Points, in no order, along strands that fork, close into loops and pass close to each other.
Two points are linked if the straight distance between their rows is under 64.6. Some points are linked to none.
K_588: [  2 -14 -12  12 -10  19 -10 -15  16  -6  22  -1  -1   3 -15   2   0   4
  16  15  18   6  14 -10   4   7 -19  38  -2   3  -8   3 -29  25 -13  -5
  -5   0  19  -2  10   8  -7  19]
K_861: [ -4  -8   2  10  -4  -7  -3   8   4   3  -9  16   8  -6  -6   9  16  -7
   9  11   1 -14  12   6 -10  29  25  11 -19 -16 -13   2  -4  15 -15 -13
  -8  -2 -20   1  11  -9  -9  -6]
K_97: [  0   4   1   5  -3  -7  13  -9   4  21   3 -12 -11   2  15  -9   5 -11
   6 -21  23 -12   4  18  -5 -15  13   1   9   2   0  10   7 -10  10   5
   5   6   5   3 -29  10  17  11]
K_385: [-12  -1  12   8  18 -29  11  -5 -17 -10   3   0   2 -12   5  -8   1  -9
   4  12  11  27  -3  -3  -6   6  -2 -11 -10   0 -18  13  20   3 -11 -20
  -7  -5 -19  10  19 -18  -6  -5]
K_387: [  0  13  15 -17  -2   8 -12   5   6  -1   7 -19  -2  -4   1  -2  10  27
   5  -7  -7  -8 -15 -11 -16  13  24  19   7  -2  -6  -1  -3  11  -8  13
  -7  17  -8   2 -15   4   4  -9]
K_321: [-17   6   4  -7   1  -3  -2  10 -14  -4  -8   5   0   1   1   5   9  -5
 -21  -3  -2 -10   6 -11  16 -15   5   6 -12   5  19   0  16  -5   7 -11
 -13  -8  -8  -7   4   6   0  -9]
K_309: [-11   1   0   5  -9   1 -15   3 -11  -1  -2  24   5 -13   0  -8   1   8
 -14  16  15  11   2  -3   9  -6 -12  33   0  10  18  -4   8   0  -8 -15
 -10   4   7   8  10  25  -6  -9]
K_107: [ -1  -3   6 -11   1  34  -3 -13   0 -13  -9  -9 -12  -2  14   8  -1  19
 -13  11 -19   8 -18 -23   1  -4   6   4  -2  -7   5   3  -5  -8   5  18
  -7   2  -8   5   3   4   0 -24]
K_237: [ 11  -1  -4  -8  12  -7  19   7  -1  -3  -4 -18 -15  23 -15  15  21 -17
  -2   4 -21   9 -12  21  18  -5  19  -2  10   7   4  -9   7 -13   3   0
   2   8  -4 -20  -5  -4   2   6]
K_394: [  9  14   3 -11 -11  14 -22  -1  16  -7   2   3  12 -10  10   2 -14  19
  14 -10 -10   0  17   7  14  23   9   6  -5 -11   2   5 -11  10   2   6
   6  -2 -11  -4 -16 -12   0   4]
K_222: [ -3  -1 -14  -4  -9 -10  -9  15 -17   1  -6  -1   1  11  10  -2   3 -13
   0  -3  -1   3  -6   2 -26   2  12  -1 -19  -3 -10  -1  -1  13  -1  -1
 -25  10 -12   5  13 -15   0   5]
K_353: [  0  -9  -2  -8 -14 -16   2 -10  -6  -3   7 -23  -1 -11  -3   0  -9  18
   1  -8  -3 -23  -1   9   9   5 -13  -4  16 -18  -1  -8  -5   3  13  -8
  20 -26   1  -3  16  -7  -6   4]
K_646: [ -4 -15   9  12   1   4 -13  -8  11 -11  12  -2   5   2  -9  -7  -1  18
 -16  22 -13  14 -23 -22   1   7 -31  -2   2  23 -13  -7  -6   7  -1 -18
   8  15  13  12  29   3  -2  -9]
K_660: [  0  22  -6  -5 -17   6 -15   9  13  -2  -1  -1   5   2   7   2  -4   8
  -5  -9 -11 -12  13   9   1   6   6  -1   5   6  16  -9  -1   4  10   3
   2  -5   6 -10 -20  -4  -5  -2]
K_962: [-19   8  14   1  14   2   3  -4   5  -9   1  13  -5  -7  -4  -6  -6  -9
   5  13   4  15  -4 -18  14  -3 -12   1  -7   1   4   3  -3  -6  -4 -12
   3 -18  -4  -4   6   1 -17  -2]
K_641: [ -2 -13   2   7  11 -26 -12  18  -3  -1  -1  17  10  -3   6   4 -11 -13
   8  -9 -17  -4  20   8  -6   7  14 -11  -2   9  15   6   9   3   5   1
   8   4  -5 -23  10   5   9  -6]
K_526: [  1 -18 -25   4  -5   0 -20   3 -12   7   2  26  19 -23  16   0 -24   1
  -7   4   2  -7  23  -5 -19  -1  -6  -6 -11  -1   7   7  -6   1   3   2
   0  10 -10   2   3   5  19  -2]
K_755: [ 15  11   1  -5  -1   4  18  -6  -5   4 -22  18  19 -12  -4  13  -8   5
   3  12   0   0  -8  -3   9   2  -5  15   7  -5  22  -9 -11  -1 -14   6
  15  -6  13   8 -17  15   5 -12]
K_86: [ 15  29  21   3  -5 -17   7 -16  19   9 -14   5  11  -2 -21   3  12   3
  11  -6   2  -9  -1  19   9  17  12   9  20  -7  14   1   7  -4  12   1
  20  -7   6  10 -25  -6 -10   3]
K_335: [-11  -1  -9   8  -6  -9 -10  19  -7  -1   6  24   8 -17   0  -6   7   3
   2  15   0 -12  17 -11  -3 -11 -11  24   0  18   6   6   8  -1  -6  -1
  -7   7  10  -7  -5  30  -4  -3]
K_834: [ -5  11  14   8  10 -11 -18  26  -2 -10 -11  -2  25  -5  13 -15  -7  -3
 -13  -5  -3  17  -8  12  -3   0  -2 -13 -10 -11  -9 -15  15  -5   5  -3
  -4  -8  -6 -10  14 -26 -17   5]
K_551: [ -7 -14 -28  -6 -11 -16  -8  15 -18   1   4  -9   7  12  10   5  -1  -7
 -10  -1  -3  -3   0  -5 -13 -10 -16  -7 -17   9  -8  -3  12  17   3 -13
 -17   3   4   6  16  -7   6   9]
K_733: [ 23  15  -6 -15  -8   6   3  23   8  -6 -18   6   8 -10 -10  -1   1   3
  27  -4  -5 -14  -8  18  -3   1  17  -1  -4 -11 -16 -13 -12   1   2  13
  13  17   5  -3 -12   3   5  18]
K_743: [  8   8  -7  -2  10   3   5   2   0  -1   0  13   2 -12   2   4 -21  -2
  15  -4   2  20  -4  -5  -6 -15  -7 -24  -4  -9   2  11   3  -6   1  18
  10   2   6 -11 -18  -4   9   4]
K_774: [ -7 -31 -17  -7 -21 -10  -9  -5 -27   6  15 -12  11   8  15   3 -16  -5
 -16 -13 -10  -7  14  -8 -11  -8  -1 -25  -6   5  -7  -1   5  12   7  -5
   1  11  -1   9  12 -14   8   3]
K_582: [  2 -15  17  11  10 -11  -6  -1  11   7 -17   4   4   8   4  -4   6  -8
  -6 -24  -6  -1   9  12 -20  16  19  -8 -16   9  -6  12  11  -4  -6   7
  -8  16  -3  16  -5  -1  20 -18]
K_756: [ -3 -21   7   7  -3  12  11 -20   1   1  14  -9  -6 -13   5 -10 -20  11
  -9 -14  10   4   0   1  19   2 -34 -19   2  12 -17 -11 -18  -9  -6 -17
   9  -2  18  14  26  10  11  -9]
K_568: [  2   3 -14 -13 -13  21   9 -12  -5  -1  -3  17 -16   2   7   2  -5 -21
 -17   4  15  -7  22  -1  35  -5   3 -11 -16  -6  11   5   2   3   9  -7
   3  -6   7  -8  -1  -4  -7  17]
K_783: [ -6  -5 -11 -18   1  23  15   3   1  -5 -11  -6   1   1 -22  -4  27   4
  -3   2  13   2 -30   3  -8 -16 -16  10  -2  18 -14  -8   5  -7 -15  -3
 -32   6   8  10  -5  16 -17  -3]
K_522: [ 15  -3  -5 -14 -10   8   3  -6  -1   3 -10   4  13 -12  -1   9   2  15
 -15   1 -10 -16   0 -10  17  -2   5   7   1   4  20  -7   9  -2  -2   5
  16   8  24   2 -22  17   3  -1]
K_345: [ 13  12  -5   4   7  -8  -3 -15 -19   3   0  16 -14  -4   7  10   7 -11
  -6  21   8   9  -6  12   2   2  14   1 -13 -21  16   5  15  -3  -1   0
  -8   3  -7  12 -13  -6   5  -6]
K_425: [-10   1  -9  14  -2 -16   8   0 -10  21  11 -15  -4   6   7 -19   1 -13
  17  -6  29   2   2   4  -6  -5  -9  15   3  -2  -9  16 -12   5   1  -2
   0  -8   7  -5  10   7   9  22]
K_715: [ -4  -1 -10   8   3  34  -7  -8  -5  10  -8  20  -6   3  13 -10 -10  -2
  -1  14   2   0  -4 -18 -18 -14 -13   2   0   3   5  18  -5 -13  -2  26
  -9   7  13   6  -3  12   6   2]
K_561: [ -4  25 -17  -9 -15  13   2   3  -2   0  -4   7  -5   2   5  -5  -4 -10
  -9   8  10 -16  29  17  21   2   9  14 -14 -17  12   6   1  10  15  -1
   1 -20  -2  -4   1  -1  -9  28]
K_73: [  2  -4  -8 -24  -7  11   1  -2  -4  -3   3  11 -12  -4  -2  12  -6  -9
  -7   2  -1  -8  25 -17  27  -8  21  -3 -16  -3  16  12  15   8   2   2
   9   5  10 -11  -5   4   6   3]
K_121: [  0   4  -2   5   3   7   9  -4 -21  17 -13  -9  -6  10  11  -6  12 -14
  -1 -11  16 -10 -10  14   5 -19  11  11   3   4   2   3  10 -22   9  11
 -14  10  -3  -3 -28  22  20  -5]
K_956: [ -3  -4  -5   8  -9  21 -10  -3  16   5  -4 -12  11   3   8  -4   1  19
 -21   4  -7 -13 -10 -22 -20   5 -21  15   3   9  -2  -1 -10   8  -7   1
 -15   2  10  15   5   8   2  -5]
K_118: [-13   2   9  11  15   3   4   9   2   0   9  -4 -12  -1  -2  -4  -8  -5
   6   7   5  20   1 -15  -7 -21 -16   6  11   8   2   9  -2  -8  -1  10
 -16  -8   3 -10   0   0 -15   7]
K_56: [  9  14   9  -9  -2   5   7  -5  14   6  11  -7   4 -13  -4 -18 -20   6
  21 -22  15  11  -7  -3  -6  -9 -13 -17   9  -9  -1   4  -3  -8  -2   9
  13  -7  12 -11  -7   0   1  17]
K_848: [ -9   6  -4  -6 -11   4  11  11   9   4  16  -4  -9   3  -9 -15  22   1
  20 -10   3 -13   8  27  -2  -6   1  13  10  18 -23  -2   6   2   1  -2
  -1  18   8  -5 -10  10  -9  12]
K_281: [ -5 -16   1   5   3   4 -20  -2  -1 -15  19  -5   3   3   6  -1  -8  11
 -22   5 -16  13  -8 -28   6  11 -12 -19  -5  17 -12  -3   6  17   1 -19
  -5   4  -2   6  20  -9   6  -6]
K_627: [ 20   7  -1  -5  15  21   4   0  11   8  -9 -13  14  18   0   2   3   4
  11  -1  -5   0 -21  -1 -20 -14   0   8  11  14   4  -3  -3  -1  -9  30
  -8  10  14  -4 -39  27  11   0]
K_857: [ 16   8 -13   7   4  30  -7   2  -2   6 -17   4   5  20  13  -6  -7  -5
   8  17   6   0 -11  -9  -9 -10  -7  19   5   1   5   1  -8  -9  -7  34
  -6   9  23   3 -27  23  -1   9]
K_287: [  0 -28 -14   1 -11 -18  -2  -5  -7   2   6 -11   3  -4   1  14 -15  14
   6 -15 -13  -8  12  14  -4   9  -4  -8  11 -14 -14  -6 -13  10   4  -1
  22  -9 -11   0  22  -9  17  -2]
K_985: [  2  -5 -14 -23  -5   5   5   1  -4   3 -16  -4   1  -5  -5  15  12   1
 -12   2  -2 -16  -2 -15  18 -18   7  10  -9  -2  12  -5  10   8   3  -4
  -5  -2   7  -6 -12   4   6  -3]
K_589: [ -5  -6 -11  -8   1   9   3   1  -6 -10 -10  -7  -8  -4  22  10 -16   5
  -8   0 -13  12  -8  -8 -11  -7   8  -8  -5  -9  -3  -4  -5  -1  -1   5
  -7   3 -19   4  11  -6   4 -20]
K_342: [ -4   0  18   6  -4  -6   5   0  -1  -6  13 -18  -4 -10   1 -18 -19  21
 -15  -9   5  21 -15  -1  13  -4 -37  -7  10  11 -16 -22  -7  -6   3 -10
  15   0  14   3  27   2   2  -1]
K_189: [-19 -14  12  -3  -4   1   3   6 -14  -4   2   8 -11  17  -3   6  11  -3
 -15  -6 -10 -17  12 -19  -3  -2   3 -15  -9   1   7   4  21 -12   6  -2
 -18  -1   0   7  16   2 -13 -14]
K_232: [-12  11 -12  -6 -17  18   6   8  -1  -6  -1  20 -11  -4  -7  -9   9 -16
   5   5   0 -31  25  16  15  -5   2   8  -3   0   0   0   5  -8  12   2
   5 -18   8  -6   8   7 -20  19]
K_31: [  6   4 -22  -4   9  11  -7 -10  21   4  10  -1  -5   1   2  15   1   6
  12  16  11  25 -11   4  -7  -5 -12  -7   5   4  -6   3 -10  17 -14 -11
 -11  -7   2  -2 -18 -13   2  -6]
K_959: [-15  -2   5  14   0   3  -5   9   3 -16   4  11   9 -10   0  -6  -4   5
 -16   9  -2   9   6   8  10  -3 -26  24  -5  28   0 -19  -3  -3  -6 -20
 -10   1   7  14  23  16 -14 -17]
K_987: [ 19   6  -2 -15   5  13  23   3  -9  -3 -24   0   8  -1  -8   5   7   5
   9  14  -2   4 -24   6   4 -11  10  21   7  -4   7 -24  -9  -2  -7  17
   7  15   4  11 -17  21   6 -18]
K_892: [  4 -10   6   6 -10 -12  -3 -10  -2  21   7 -12  -8  15   8  -2   3 -14
   9 -23  13  -7  12   2 -10   5  18 -17   8  -5   4  15   5  -7   6  14
   7   6   4   4  -3  -3  19  15]
K_895: [ -9   6  -6  -5   4  35   2  21  19 -12 -14  -1   1  14 -10  -4  11  -4
   4   5   2   8 -21   8  -8 -19  -1  25 -11   9 -14   2  -4   2  -8  12
 -31   8   8   3   2  12 -13   2]
K_474: [  6  14  -4  -9  -3 -11   6 -17 -14  12  -4  18 -19  -1 -14   5  22  -7
   2  17   8 -14   1  11   5   8  21  11   7 -13  29   9  10  -9   5  -7
  -2  -2  -2   7 -23  -3   0  -2]
K_255: [ 21  -6  -7   0  16 -15   0 -14   5   7  -3  -1 -17  18 -11  27  19 -20
   7   9 -14  -6   7  -8  15  16  15 -11  12  -3  12   7   0   4  -1   0
  15  -8   2  -6  -4 -15   3   4]
K_27: [ 20  -6 -11 -16   9  14  17   4   0   3 -22 -10  -2  17 -16  12  18   5
  16  -4  -2   0 -33   4  -6 -13   9   1   2   5  -3  -9  -1  -2  -5  21
  -9  25   8   5 -34  27  11  -9]
K_992: [  7   8   4   4   4 -15   7   3   5   6  -5   4  22 -13  -8   2 -15  -5
  -6 -15  -3  10   2   7   1 -10 -14 -23   7  11  10 -13   9  -1   6  -6
  11 -14  14  -9 -16 -14  -6  -5]
K_764: [ -7  11 -17  -4 -16  11   0  16   9  -3   1  16  -1  -1  -8 -10  10  -2
   9   4   5 -14  14  38   8   3   1   7 -10  10 -16 -16   0  -1   6   3
  -5   0   3  -2  -6   4 -10  14]
K_316: [ -5  -7   3   7  -2  -5  -3 -12   8 -10  22  -7   2  -7   6  -1 -20  14
  -4  -7  -7  14   0 -19  -2  16 -21 -19   6  -3 -16   4  -9  11   1 -18
   6  -7  -3  12  17 -12   1  -1]
K_613: [ 10   4 -32  -6   1  11  -3   0 -10  -2   6   8 -10  12   9   9   2  -7
  22  23  -5   7  -5  11  -2   1  15  12   8  -4   4   6  -3   9   2  13
   0  13   1  -3  -6   9   5   7]
K_319: [  6 -11  14 -13   6   7  -5  -4   6  -7  -1 -14 -10   0  13  11   7  18
  -4  10 -14  10 -18 -24   4   8  31  14   0  -4  -4   5  -3  11  -9  14
   5  15 -11   7  -7   5  11 -14]
K_566: [ -5   6  14  -6 -19 -21   7  -1  -7  -1  14 -13   3 -15  -3 -13 -14  25
 -13 -14   9  -1  -8 -10  16   3 -23  -8  12 -12   0  -9  -5  -6  11 -13
  27 -10  10   5  26  -1  -6   5]
K_260: [ 14  18  -7 -25  -9   2 -12  28  16 -10 -13 -12  11  -2   0  11  -9  -1
   9 -14 -11  -4  -5   5  -4   1  18  -4  -9 -14 -10  -6  -4  21   7  10
   5   4  -8  -7 -18 -12   3  17]
K_37: [-13 -19   9  -3  13 -10  13   1 -25   4  -2  -2 -24  20 -13  -5  21  -8
 -17 -15  -8   0  -6  -7  17  -9   1 -20  13  16   8   3  20 -48  12   8
  -9   1   1 -11  10   1 -10  -1]
K_308: [ -1 -22  11   6   8 -14 -15  15  13   5 -13  -6  15   6   2   3  -1   0
 -11 -25  -9 -21   5  -3 -36  16  18  -1 -12   4 -10   8 -10   9  -8   3
 -14   5  -7  14   4  -7   8  -7]
K_671: [  1 -18   1   2  -5  -7  -1 -21  -2  13  16 -15  -6  10  12   2   0   6
  -7   0   7  -3   6 -22  -6  16   0 -21  -3 -14 -12  12  -3  15  -4 -15
   1  -2   1   9  19 -16   4   5]
K_392: [  7 -24  10  11  -7  13   1 -27  12   5  23  -4 -18   9   1   1  -5  -1
   3  -4  14  -9  25 -14  15  21  -1 -23  -1  -3  -7  11 -17  11  -7 -15
  11  -2  13   5  15  -6   3   9]
K_473: [  1 -10   6   6  -9   9 -12 -11  10  -1  11   4  19  -2   1  -8  -6  24
 -21   3   7  -3  -7 -32   1   8 -38   3   1  14  -2  -4 -12  13  -7 -17
   0   0  25  20  13   9  -3   0]
K_950: [  8  11  -2  -1   6  -3   9  -6  18   0   7  -7   2  -2  -7   7   6   9
   1  -1  -6  15 -20  -1 -19  -3 -16 -13  12   2   0  -4   7  12  -4  -8
 -15  -3  -3  -2 -19  -8  -6 -18]
K_741: [  7 -32   3   7 -13  15   0 -23   4   3  14 -12  -9   3   4  -6 -14  16
   2  -3  11   0  15  -5  27  12 -23   0   1   2 -12  -5 -26   3 -11  -8
  22   2  18  12  19   7  14   5]
K_679: [ 11   3  -2 -10  22 -16   3 -11   8   0  -4 -16 -18  22 -16  15  19 -27
  -3   2 -10   1  -6   2  15  -3   2 -18   6  -1  15   3   9 -12  -1  11
  -1  -3   4 -21 -15 -12  -8  13]
K_24: [  5  11  -7   7   9  -4  14  11 -16  12 -18  -6 -14  12  -2   0  20 -16
 -10  -7   4  -9 -20  30  -6 -32  11  -5   0  13  -4 -19  28 -21  16   5
 -12   9 -14  -5 -26  14  13  -8]
K_497: [ -1  19   6 -11 -15 -12   3   7   2  -2  19 -18  -7  -8  -5 -22  14   9
  14  -9   9  -4 -13   3  -7 -11   6  23  17   8  -5  -1  10   4  -3  -8
   1  10   3  -1  -6  15  -7   9]
K_284: [ -1 -19  -1   3 -10   8 -11 -17   6  19   8  -8  -5   4  10  -6   3  16
 -19   6   4  -8   3 -28 -15   7  -5   5 -10   3 -11  10 -11  16  -8  -5
  -1   6   7  19   9  -6  17   4]
K_64: [ -4  -6 -10   3   0   8  10  -3   8   7   5   2   1   0  -4  -7   5   2
  19   2  15   3   7   4  -4   4 -13  21   0   8  -6   3 -21   9  -7  -2
   0  -1  17  -7  -2   4   2  10]
K_150: [  0  18  13  -8   1   0  -7   6  22  -9  -1  -3   0 -10  -7   9   2  22
   5   2 -12  -4 -12  -8 -14  14  14  12  13 -12  -7  -6 -11   7   2   3
   2   0 -14   0  -2 -14 -12  -9]
K_181: [-11   7   9   2  11 -12   6  13 -11 -18   2  -4   2 -14   1  -7   3  -8
   2  -1   5  16  -3   9  -3  -8  -9 -18 -17   6 -17 -12  13   1  -5 -16
  -5  -2 -13  -3  24 -28 -13  -5]
K_91: [  2  -2   2   6 -10 -15  -7   2   8  15  -4   1   9  -1   4  10  -4   3
  -6 -13  -1  -9   7  -6 -19  10   9   6  10  -7   1   5 -19   8  -1   4
  -2  -1  -9  12  -2   0  13  -6]
K_869: [  0  19  10  -5   4 -22 -10  16  -6  -4  -9  11  25   0  -1  -4 -14 -11
   0 -10   0  -2  -4   4  -5  -7  -6 -16  -7 -10   4  -4  13   0   8  -5
   7 -16   5  -4  -7 -30  -6   5]
K_621: [  0   2  -5  -3  -3 -14  -5  14   1   2  -7  -3   0  22  -3  13  24  -5
   6   4  -1  -7  -6   4 -14  20  22  -5 -16  -5 -14  -4   1  19  -7 -16
 -20  -1 -19   6   8 -24 -11   4]
K_954: [ -5   3  -4  10   7  11   7  12  -5  -3 -10   1   4   2  13  -1   2  -8
 -10   0   4   9  -4  38  -3  -5   0   4 -10  11  -9 -14  -5  -5  -1  -3
  -5  -6 -11   2   5  -1   6  -9]
K_843: [ -2 -21   8  18 -12 -12   1  -7  -3  11  -5   5  -1  19   4   0   9 -18
  -9 -13   5  -7  34  11  -4  16  21 -12 -12   2  -1  11   4   2   5   4
  -2   3  -6  12   3  -3  12  -1]
K_828: [ 12  12  -6   9  11  13  -5  -1 -11  -8  -4   6  -3   4  19  10   2 -12
  14  27   7  27 -10  14   0   0  25   9  -8 -11   2   2  -1   3  -3   8
  -8  11 -14   2 -10   1   4  -9]
K_534: [-11  14  11   5  -3  19   3 -14  10  -2   8  11 -10 -11  -2   1 -12  -5
   8   5   3  -3  12 -19  16   2 -12   3   1 -18  -1  11 -19   3   4  -1
  -1 -18 -10  -7  19   1 -14   8]
K_83: [  9  13  11  -1   0 -21   8  -9   0  14 -12   8   4   6 -24  15  16   1
   0  -9  -3 -18  -4   8   0   3  17  -7  12 -10  17   0   5 -11   4   5
   1  -4  -5  10 -24  -7   4 -10]
K_699: [-10   1  -4   6   5 -19 -13  23 -11   1   2  19   1 -12  -2  -6   0  -5
   0  -1 -17  -7  20  -5  -7  -5   5   6   1  17  16   7  22 -13   2  -8
   4  13   5 -23   4  24   4 -11]
K_28: [  7  13   6  -1  12   0  -1  22   4  -9 -11  13   9   0   1   0   0   7
  -2   3  -6   9 -16  14  -3   0   3   9  -1   8  -1 -13   0  -3   3   1
  -7   4  -3  -9  -4   9   2  -8]
K_238: [ 18 -10  -1  -1  13 -30   7 -11   1  -4 -14  -4  -1  12 -17  26  10 -13
   7  -1  -9  -3  -8   7  13  11  16 -27  17 -11  -9  -3  -3 -12  -6   4
  19  -7   3   4  -3 -30  -2   4]
K_388: [ -2  12   8   7   6 -18 -10   7  -7   6   4   3   3   4   6 -17  -2  14
   1   8  -4   8   1  -6  -1   6  -8  12  12  -8  14   2   5  -3   8  -3
  12 -10  11  -8  11   8  -6   0]
K_442: [-11  -1   2   8 -11  20   0 -22  13  -2  21 -10 -16   2  -3  -1  -9  -9
  10   2  28  -1  14 -17  17  -5 -14  19  -7  -9   0  10 -27  11  -8 -12
  -2 -12   8   1  19   7  -7  18]
K_575: [-15  -5  28  21  19 -20  16   3 -17 -24   1  -1   1 -16  12 -14  -4 -11
  22  11  12  26  -4   9   7  20  15   9 -16  -6 -10   4  13  -4 -21  -7
   5  -3 -31   2  24  -8  -1  -5]
K_247: [ -5 -17  -4  -5  17  -3  19   1 -17  -1   0  -4 -29  21 -10  10  18 -15
 -10  -1 -23   1   2   9  16 -13   8  -8   7  19   5  -5  20 -23  13   7
 -17   2 -10 -23   4   5  -5  -9]
K_999: [ -6  -5 -16  -5  -9  -6 -11  -2  -6   7   6  26   7 -19   3   3 -28   2
   0  -8   1  -2  25   0  -1  -3  -9 -15  -8  -9  14   7   2   7  15  -7
   6 -15 -11   3  -9  -9   1  -3]
K_525: [  7  -1  -5 -10 -12   0   2  -1   6  12  13 -20   2  -6  -6   0 -14   8
   3 -14  -1 -13 -10   5  -6 -14  -2 -28  22  -1   9   2   6  -8   6  12
  22  -5  19 -13  -3  -2  -1  10]
K_510: [  2   5  -9   1  -9  23 -10 -15  16  -2   8   2  -6  -7  10   6 -25   3
   9  -7   1  -4  15 -11  15  11  -4  -8 -10 -19   3  12 -13   9   4   8
   9 -16  -7 -14  -4  -8   0  11]
K_570: [ 10  -6  -3   4   2 -23   2  -8   7  15   3 -11   2   3   3  13  -9  -6
  -1 -12  -5  -7  -4  -7 -13  -6   2  -6  18  -4   4   7   0  -3  12  12
  16  -6   7  -3  -6  -2  15   5]
K_873: [-12  15   1 -10  -3   4   6  10  -5 -10   5  -3  -7  10 -17 -12  29   1
  -9   7   8   7 -20  -5  -2 -32 -19   9   0  16  -4  -3  13 -15   0  -1
 -23   5   7  -9   2   6 -27  10]
K_405: [  1 -17  -7  19   9 -13 -28  21  -8   0   5  19  31 -14  10  -3 -18  12
   7   4 -11  -2  19   5 -20  17   0   1  -5  -2   4   6  -2   8   6   4
   7   4 -10 -13  10   2  18 -12]
K_590: [-19  -1  -1  13   2  19  -9  10  13 -15  -3   4   8   0  11  -9   3  -3
 -12   7  -3  17  19  28   8   4 -12  16  -9  10 -13 -13 -10  -3  -2  -8
  -1   1  -8   4  21   3   1 -10]
K_320: [-15  15  22   7  -3  21  10  -5  -6 -17  17  -3 -13   8  17 -22 -19   3
  -5  -2  10  16   4  -3  20  -3   7   5  -3   2   0   8   0  -2  -1  -3
   6   2  -8   5  12   8  -1  -3]
K_376: [-18 -14  12 -16   4   4  10  -3 -26  -4 -11   2 -16  12  -8  -5  20   4
 -21  -3 -19 -17  -3 -27  16  -7   0 -17  -2   7  11   0  10 -31   2   8
  -6   3   8   4  24  -2 -14  -4]
K_680: [ 10  14   0  -8   3  -6 -14   9  23 -10   3 -16   4 -12  -5  12 -14  13
  19 -12 -20  -6   0   0 -10  17  10   0   6  -5  -5   4  -6  21  -1  13
   7   2 -20 -15 -17 -12   6   4]
K_440: [  1   7   2  16  17   2  18  10  -8   5 -26   2   4   5 -11   2  20 -35
  -1  -4   1  -1 -15  31  -9 -24  10 -12  -8  15  -2 -16   3 -10  10   4
  -7   9 -24  -1 -19  -5  16  -2]
K_361: [ -1  26  26  -6 -10  -7   1  -6  17  13 -10   2   5 -13 -10  -1   5  13
  -3 -15  -3 -23   1   1   0   5 -11   4  20 -16  13  -3  -3  -3   7   8
  12 -20   3   7  -8  -4 -14   3]
K_22: [  6   8 -15 -12   7  -1  -6 -11   4   1  10   5  -3 -17   1   4 -25   4
   9  15   2   0   3 -14   0  -4  -3  -8   2 -12  11  13  -7  11   4  -2
  13 -11  -1  -6  -9  -7   7   3]
K_254: [  8   7   6   5   7 -15  15 -21   1   5 -11  -4  -3  -3 -13  19  11 -19
   1   4   5  -4 -13  18   9   4   5 -21   6 -13   3 -12  -6  -4  -1  -3
   4 -12 -12  17 -18 -20   3   0]
K_44: [ -5 -17  11  15  -1  -8  -6  -2  -4  -8  -3  13  17 -12   6  -4   1 -15
  14  13  26   4  26   5   3  28  11  24 -36 -18 -17   7  -2  14 -23 -19
 -12  -7 -22   5  18  -8  -9   5]
K_264: [-10  -5  18  15  20  -6   0 -10 -13 -11  20 -10 -16  -1  -3 -15  -1   1
  12  20  -8  20 -16 -30 -14   4   4  11   8  -2  -3  14  -5 -10 -13   2
   0  12  -6   3  19   0 -12  -4]
K_723: [  1 -34 -24   1 -17  -2   0  -3 -12   0  14 -11   8  -5   7  -1 -17   1
   3 -17   3  -9  21  -1   0  -4  -7 -13   3   0 -11  -5  -5   3  -1   1
  14   0  10   1  20   2  19  12]
K_842: [  3  28  18  -2   1 -12  13   2  17   2   4 -10   1  -1 -16 -10  19   9
   6  -3   9   0  -6  16  -3  -2   7  11  13   6   6  -5  12  -7   2 -14
  11   3   3   2 -16   5  -7   0]
K_927: [ 17  19   2   7  -3  -1 -11  23   5  -3 -19   9  12   7   9   5  -4   4
 -15  -2 -23   0  -3  15  -4   3   4  -2  13   1  12 -14   2  -8  22  16
  -2   1  -4 -11 -14   3  -8  -5]
K_902: [ 12   3  14   2  10  -7  10  -6  17   7   4  -6   8  -9 -19   8   2  12
 -12   2  -9   7  -9   8  -2  -7 -22 -26  21   7   6 -16   5  -4  -1 -16
  12 -17   0  -2 -20 -21 -21 -17]
K_145: [  4  -5   3  12  22  20  -3 -10  -1   0  -2  22  -9   9  13   2 -20  -5
   3  12  -5  14  -3 -17  -7   8  -6  -7   0  -9   4  19 -12 -15  -6  11
   0   2  -3   4   5   0   4 -11]
K_965: [-13 -10  15  20   1 -13   7  -2 -16 -14   5   7  14 -17   0 -16  -7 -13
  20   8  17  17  23  18  11  31   7   9 -27  -9  -9   6   7   8 -13 -12
   1   0 -28 -11  25   4   1   5]
K_487: [-13  -1   1  -5   5  10   8   0  -4  -3   2 -11 -15  11 -11  -9  13  -1
  -6  11   4  16 -24 -18 -13 -25 -14  17  16   2   1   3   0 -15  -1  12
 -14   4   1  -8   5  16 -14  -1]

A tip is a point with one link. Name the tips that can be reached along the links from each point below, in the order of the rows.
K_621 | K_31
K_487 | K_733, K_425, K_589, K_895, K_440
K_842 | K_613, K_361, K_145

How many points has the smallest loop of links through each point below? Write none if it is on no loop.
K_892 | 6
K_232 | 21
K_671 | 7
K_405 | 16
K_44 | none
K_873 | none

A fork is a point with three links, a tip a point with one. Leave the first point through the second and follow the links. Name the first fork or tip that comes.
K_394; K_660 | K_22
K_44; K_965 | K_31
K_699; K_335 | K_394
K_222; K_551 | K_671

Name the points in between on the shortest way along the links from the first point to the second, in order.
K_24; K_999 | K_121, K_97, K_892, K_570, K_525, K_56, K_743, K_22
K_902; K_392 | K_992, K_869, K_834, K_181, K_385, K_575, K_965, K_44, K_861, K_621, K_222, K_551, K_774, K_723, K_287, K_353, K_566, K_342, K_756, K_741
K_361; K_522 | K_86, K_842, K_497, K_848, K_764, K_232, K_561, K_568, K_73, K_985
K_232; K_237 | K_561, K_568, K_73, K_985, K_321, K_189, K_376, K_37, K_247
